A landscape with many peaks, sampled at points; each row gives a point and its height.
From any point a climber steps to the highest of the 2 points nearest to it. It stops when none of these is higher. Distance is the straight distance between rows; heights are no part of it.
j_414: [165  93 156 124  99 176 138  61 136 134 155  96  97 109 119 153 125 138
 153 145 130  94]  (h 425)
j_313: [136  81  92 151 112 144 118 118 141 140 127 131 132  93 100 165 142 121
 140 157 139 125]  (h 316)
j_945: [123 178 102 104 149 114 107  98 170  72 114 147 157 172  83 176  85 105
 100 166 190  69]  (h 272)
j_473: [101 183 113 103 125 108 145 155 152 124 158 146 171 193 106 127  81 129
  79 103 142 122]  (h 255)
j_685: [ 88 125 105 155 127 162 132 155 180 146  80 143 200 103 101 156  84  99
 148 120  70 131]  (h 611)
j_533: [ 96 125 120 131 133 173 126 163 137  58 142 167 135 131 101 103  98 165
 142 105 120 122]  (h 335)
j_687: [ 88 152 144  96 129 179 157 161  98 149  99 126 139 105 157  99 192 126
 104  98 119 126]  (h 44)
j_191: [141 110 153 128 126  99  95 104  65 126 154  53  79 131 146  97 132 155
 161  94 129 131]  (h 601)
j_300: [128 103 161 128 145 155 104 131 114 173 111 122  90 101 105 188 144 142
 100 121 149 104]  (h 426)
j_651: [152 105 174 147 145  82  89 137  95 110 140  84  91 121 150  70 108 158
 161  92 128 180]  (h 568)
j_174: [111 126 115 116 139  94 101 128 129 164 142 145 130 135 112 209 136  99
  86 155 156 107]  (h 569)
j_368: [102 130 114 156 190 116 126  77 125 133 164  83  69 127 156 166 131 140
 103 181 122 129]  (h 625)
j_830: [137  90 143 110 115 116 106 131 119 133 127 141 149 145  99 145 126  87
 118  96 141  87]  (h 223)
j_252: [192 159 111  73 111 125 135 163 128 155 135 114 145 180  89  86  71 155
  93 114 185 122]  (h 139)
j_798: [132 174 159 136 157 133 145  93 104 178 156  93 108 151 165 159 137 143
  58 128 118 127]  (h 470)
j_871: [103 188 121 146 143 146  92 141 189 118 130 167 196 161  83 173  51 126
 120 138 141 108]  (h 174)
j_378: [145 152 119 116 154 170  88 121 175  87 112 155 162 140  82 157  72 106
 140 160 196  72]  (h 237)
j_210: [125  84 135 152 170  62 119 130  90 123 122  96  86 130 141 121 117  91
 138 114  97 124]  (h 420)
j_948: [110 113  89 140 151 105 103 190 109 164  83 152  97 131 112 164 161 110
  84 160 122 114]  (h 483)
j_641: [102 110 121 120 145 120 107 173 158 113 117 135 176 141  92 153  77  93
 123 103 110  89]  (h 500)
j_975: [108 148  82 124 143  98 105 108 130 147 139 154 121 146 135 211 210 113
  90 178 150 115]  (h 622)
j_652: [148 128 144 140 165  64 110  98 126 148 178 100  52 146 167 120  97 175
 121 109 138 162]  (h 499)
j_186: [ 72 140 129 119 128 155  87 171 178 152  98 164 187 129  84 134  71 115
 140  89  92 117]  (h 556)
j_715: [123 151 128 137 114 137  97 127  95 110 107  93 127 127 174 120 192 177
 152 161 123 143]  (h 688)
j_307: [158 123 126 185 163  99 118 108 126 171 105 127  94 125 180 133 116 113
 102 146  90 139]  (h 559)
j_753: [ 66 187 113  87 129 123  83 148 166 172 158 209 170 126 104 119 129 127
 116 100 158 138]  (h 209)
j_251: [123 124 145  95 137 121 112 122  83 154 161  35  90 122 147 144 148 167
 102 111 147 133]  (h 652)
j_720: [ 86 130 120  88 128 137 161 131 193 107 135 165 161 133 126 180 105 133
  97 127 137 112]  (h 717)
j_621: [132 145 120 145 144 133 128 125 127 155 150 130 133 145 161 150 145 143
  95 116 133 130]  (h 511)
j_973: [125 104 102 126 119 149  96 151 154 124 133 178 158 107  84 145 139  97
 170 137 176 121]  (h 280)
j_71: [125 104 119 143 181 121 146  81 123 116 103  87  61  91 182 140 149 119
 121 174  95 149]  (h 578)
j_152: [167  97 170  98  88 142 129  99 102 100 129  93 119 156 113 109 103 138
 134 107 159  95]  (h 640)
j_334: [140 144 121 150 136 161  65  99  83 145 132  94 112 120 169 163 193 157
 127 172 123 118]  (h 734)
j_275: [108 115 109 120 149 122 157 122 171 146 131 142 140 132 116 206  97 100
  86 129 110 116]  (h 637)
j_207: [160 142 135 118 164 135 143 164 129 120 181  92  93 156 117  87  64 179
  84 107 150 147]  (h 447)
j_654: [ 99 156 131  94 117 141 107 164 124 173 126 186 166 128 117 113 158 135
 132  79 158 122]  (h 228)
j_799: [152 125 115 115 118 128  87 125 113 111 145 143 170 199  99 115 107  96
 106  94 170  86]  (h 194)
j_276: [144 130 123 114 137 134 142  97 166  77 141 128 111 169  84 165  60 122
  81 162 148  68]  (h 315)
j_25: [142 108 100 131 153 172  92 106 145 162 127 146 128  88 121 184 174 106
 119 173 168 128]  (h 282)
j_736: [102 112  87 148 137 113 139  97 125 102 138 111 129 132 181 130 198 109
 129 149 113 131]  (h 621)
j_447: [144  72 104 199 124 129 178  88 158 129 118 112 113  82 140 138  76  86
 129 135 107 161]  (h 665)
j_644: [ 93 107  99 156 128 140 138 152 144  73 135 159 137 118 120 104 132 119
 169 118  97 144]  (h 366)
j_372: [ 88 139 151  71  81 147 142 149 151 100 104 187 186 121  92  86 117 101
 155  96 134 111]  (h 124)
j_76: [160 133 171 159 103 129 163  94  81 106 152 122 138 114 154  92 137 135
 183  91  97 171]  (h 273)
j_250: [105 176 118  65 134 124 110 156 126 149 184 133 162 180  80 106 109 101
 116 102 212 133]  (h 190)
j_260: [163  94 109 177  74 108 130 123  90 174 106 117 135 118 134 130 160 107
 154 122 100 129]  (h 235)
j_675: [172  93 125 122  92 165 141  91 162 127 116 150 160 123  91 155  70 103
 136 151 151 102]  (h 382)
j_15: [151 116 138 130 114 172  97 149  82 180  75 129 101 109 131 150 169 154
 106 150 114 129]  (h 392)
j_437: [130 111 132 138  95 121  81 150 127 165 121 188 179 137  95 127 138  96
 160  88 166 115]  (h 251)
j_425: [ 99 112 126 107 141  81 156 155 152  86 146 107 104 123 148 117 149 159
 101 117 120 124]  (h 436)
j_390: [130  97  79 177 103 144 154 144 118 115 111 107 132  66  93 125 176 118
 160 166 107 148]  (h 354)
j_382: [157  96 117 204 127 123 122 131  76 136  85 105  74  75 150 113 157 129
 163 179  98 187]  (h 431)
j_203: [102 178 127  59 127 133 111 146 155 132 151 158 188 168 105  77  95  78
 129 110 193  90]  (h 165)
j_221: [164 130 150  90  57 148 129 132 127 113 143 155 142 135 104 108 151 159
 172 104 168 122]  (h 482)
j_436: [116 143 152 128 109 168 124 154  83 156  65 184 140  98 102 116 175 128
 150 119  94 143]  (h 342)
j_793: [157 139 184 157 133 113 122  81  94 169  96  81  64 105 210 100 150 174
 163 160 101 164]  (h 394)
j_913: [145 116 152 156 152 163 125 136 122 105 135 105 121 150 135 111  78 110
 109  99 107 120]  (h 357)
j_420: [129 145  98 190 113 167 162 134  95 110  79 137 139  86 116 104 190 132
 173 184  65 181]  (h 386)
j_467: [167  99 137 132  55 114 151  68 128  96 145 116 115 160 123 104  98 139
 174 133 126 108]  (h 579)
j_917: [136 127 170 148 164  98 144 126 124  78 116 121  75  88 167  88 155 153
 153 127  99 192]  (h 505)
j_26: [ 90 150  98 142 149 107  79 157 120 174 112 184 154 136  94 176 155 104
 104 139 131 119]  (h 522)
j_748: [174 163 127  79 130 143 109 113 136 107 149 129 153 193 108  90  95 128
  97 122 195  80]  (h 167)
j_409: [ 98 144 158  46 112 158 129 127 134 108 146 152 176 139 123  77 121 103
 153 111 172  97]  (h 143)
j_531: [116 129 125 148 145  73 169 145 159 109 112 159  90 107 169 128 141 161
 103 121  92 156]  (h 471)
j_471: [149 112 153 124 111 156 135  99 122 160 156 123 121 111 138 162 138 145
 112 103 128 109]  (h 469)
j_977: [117 149 108 151 133 108 121 113 116  91 155  97 123 130 199 113 188 172
 134 114 115 153]  (h 648)
j_142: [122 124 102 188 110 154 159 124 164 139  99 166 183 121 130 145 118 105
 139 120  77 142]  (h 671)
j_246: [158 113 149 137 126  87 147 146 122  66 158 104  94 138 137  59  85 176
 151 102 131 162]  (h 532)
j_712: [118 135 159  73  89 154 177 185 138 115 118 144 145 129 106  91 111 142
 130  94 131 128]  (h 102)
j_979: [162 114 157 140 180 113 121 130 117 119 147 102  78 107 181  95 128 169
 127 110 116 171]  (h 535)
j_558: [166  81 128 206 141  72 110  94 118 142 114 105  76  87 154  90 124 128
 179 154 102 185]  (h 456)
j_497: [141 123 149 166 168  46 109  83 123 184 155 107  84 142 181 124 100 121
 115 126 110 144]  (h 528)
j_618: [103 180  93 140 146 105 137 132 176 103 158 168 166 172 124 129  63 146
 109  88 100 132]  (h 281)
j_916: [147 124 107 178  89 128 142 114  95  94  84 108 107  94 155 102 192 145
 169 216  80 184]  (h 407)
j_466: [139 153 146 107 157 123 154 116  85 169  98  83  98 123 184 124 154 148
  82 146 109 128]  (h 437)
j_773: [149 133  95 167 133 109 120 138 165 119 135 156 135 178 112 144  50 140
  98 109 117 104]  (h 312)
j_769: [111 143 115 132 156 138 108  73 108 153 150 100 102 130 140 177 201 139
 102 184 137 116]  (h 682)
j_970: [142 136 144 116 147 144 161 169 122  71 168  71  97 136 146  71  99 172
 120  99 141 165]  (h 492)
j_255: [125 156 160 112 117 189 134 169  98 156 140  94 136 114 126  69 160 160
 126  79 129 144]  (h 61)
j_905: [127  87 118 167 177 112 112 126 117 106 144 103 114 147 130 108  67  80
 136 124 104 119]  (h 391)
j_392: [145 141 129 131 120 199 134 128 126  81 139 119 155 148 117  90  98 147
 121 109 158 115]  (h 318)
j_707: [108 114 133  60 118  91 173 130 138 135 154  93  95 125 156 131 181 167
  98 113 126 124]  (h 400)
j_684: [141 156 124  78 105 161 150 176 127 136 145  98 161 150 100  58 126 160
 125  82 143 156]  (h 79)
j_840: [ 72 137 125 114 155 127 151 162 112 137 108 128 136 117 131 135 151 107
 112 116  90 115]  (h 28)
j_312: [139  92 121 173 174 110 157 119 151 151 101 112 117  91 156 151  90  86
 103 140  69 135]  (h 602)
j_884: [109 101 118 168 169 163 133 120 111 131  94  91  95  82 141 146 164 111
 121 158  85 126]  (h 538)
j_356: [125 137 139  91  92 167 166 125 155  74  74 147 178 129  94  90  77  95
 146 116 118  84]  (h 103)
j_112: [106 154 145  96 155 187  84 154 157 124 128 175 172 134  85 173  66 109
 123 136 163 101]  (h 204)
j_576: [143 117 158  70 131 130 123 130  82 141 155  56 105 151 126 122  99 123
 106  99 165 116]  (h 716)
j_45: [112 130 108 129 108 144  85 137 108 161 104 163 125 111 153 145 218 128
 150 187 142 120]  (h 718)
j_449: [111 122 166 125 103 152 188 125  93 120  80 134 135  87 115 129 155 112
 158 110  85 145]  (h 320)
j_10: [167 100 177 107  80 178 152 120 139 105 110 158 151 120  81 134 101 126
 172 128 170 108]  (h 433)
j_128: [145 108 151 158  95  86 136 101  91 126 115 105 121 135 168 104 177 120
 169 102  83 138]  (h 254)
j_494: [157  85 130 126  51 102 117  92 124  97 158 131 140 154 104 116 163 125
 172 127 146 118]  (h 531)
j_82: [148 130 131  55  95  99 190 123 139 142 163 100 123 143 139 120 128 148
  99 124 161 111]  (h 359)
j_465: [158  96  86 184  80 129 182 111 169 139 136 136 171 106 129 153  90  92
 139 139  96 155]  (h 748)
j_512: [ 84 166 109  89 128 117  97 134 133 155  95 191 143 110 150 131 205 117
 138 154 146 114]  (h 679)
j_238: [157  91 166 173 136  60 134 108 119 106 110 143  93  76 142  85 136 130
 182 136  91 220]  (h 479)
j_435: [123 110 137 149 116 151 128 186  99 136  67 143 117  97  98 139 183 148
 130 146 119 148]  (h 365)
j_451: [110  99 117 134 158  72 109 139  85 150 124 107  74 130 127 155 157 113
  93 149 106 108]  (h 448)
j_955: [131 166 120  93 124  89 142 150 121 154 191 120 152 183 113 130 129 119
  72  90 175 130]  (h 222)
j_374: [111 122  86 157 103 137 133 118 123 143  96 147 148 129 167 143 208 116
 130 180  89 130]  (h 670)
j_319: [137 141 157 121 107  83 125 102  91 170 100  70  61 131 184 128 160 172
 139 157 105 126]  (h 411)
j_649: [115  92 103 131 128 105 154 133 157  83 137 118  98 128 126 135 120 121
 144 125  99 120]  (h 399)
j_738: [131 103  87 129 102 121 140 102 184  54 147 128 128 151 113 154  79 128
 119 141 122  91]  (h 358)
j_329: [ 65 212 114  52 151 135  96 157 181 156 145 177 174 120  88 132  63 116
 123 110 184 124]  (h 189)
j_778: [ 94 219 128  61 161 135 104 143 194 136 173 210 155 126 120 123  74 101
 176 147 190 111]  (h 169)
j_988: [156 118 164 179 125 125 191 114 114 107 106 127 132  91 114 109 131 112
 164 120  80 176]  (h 295)

Where does a climber stop that starts at each point below?
j_449: j_621
j_112: j_425
j_916: j_576
j_392: j_334
j_871: j_425

Call two points neighbours if one is among the 2 nearest of the other. Go from one point of each pair to the other, from neighbour to neighbour, staying as high as possible. Name the lowest point that can't be avoided.
j_45 / j_720: j_174
j_334 / j_576: j_652
j_465 / j_334: j_884
j_45 / j_334: j_736
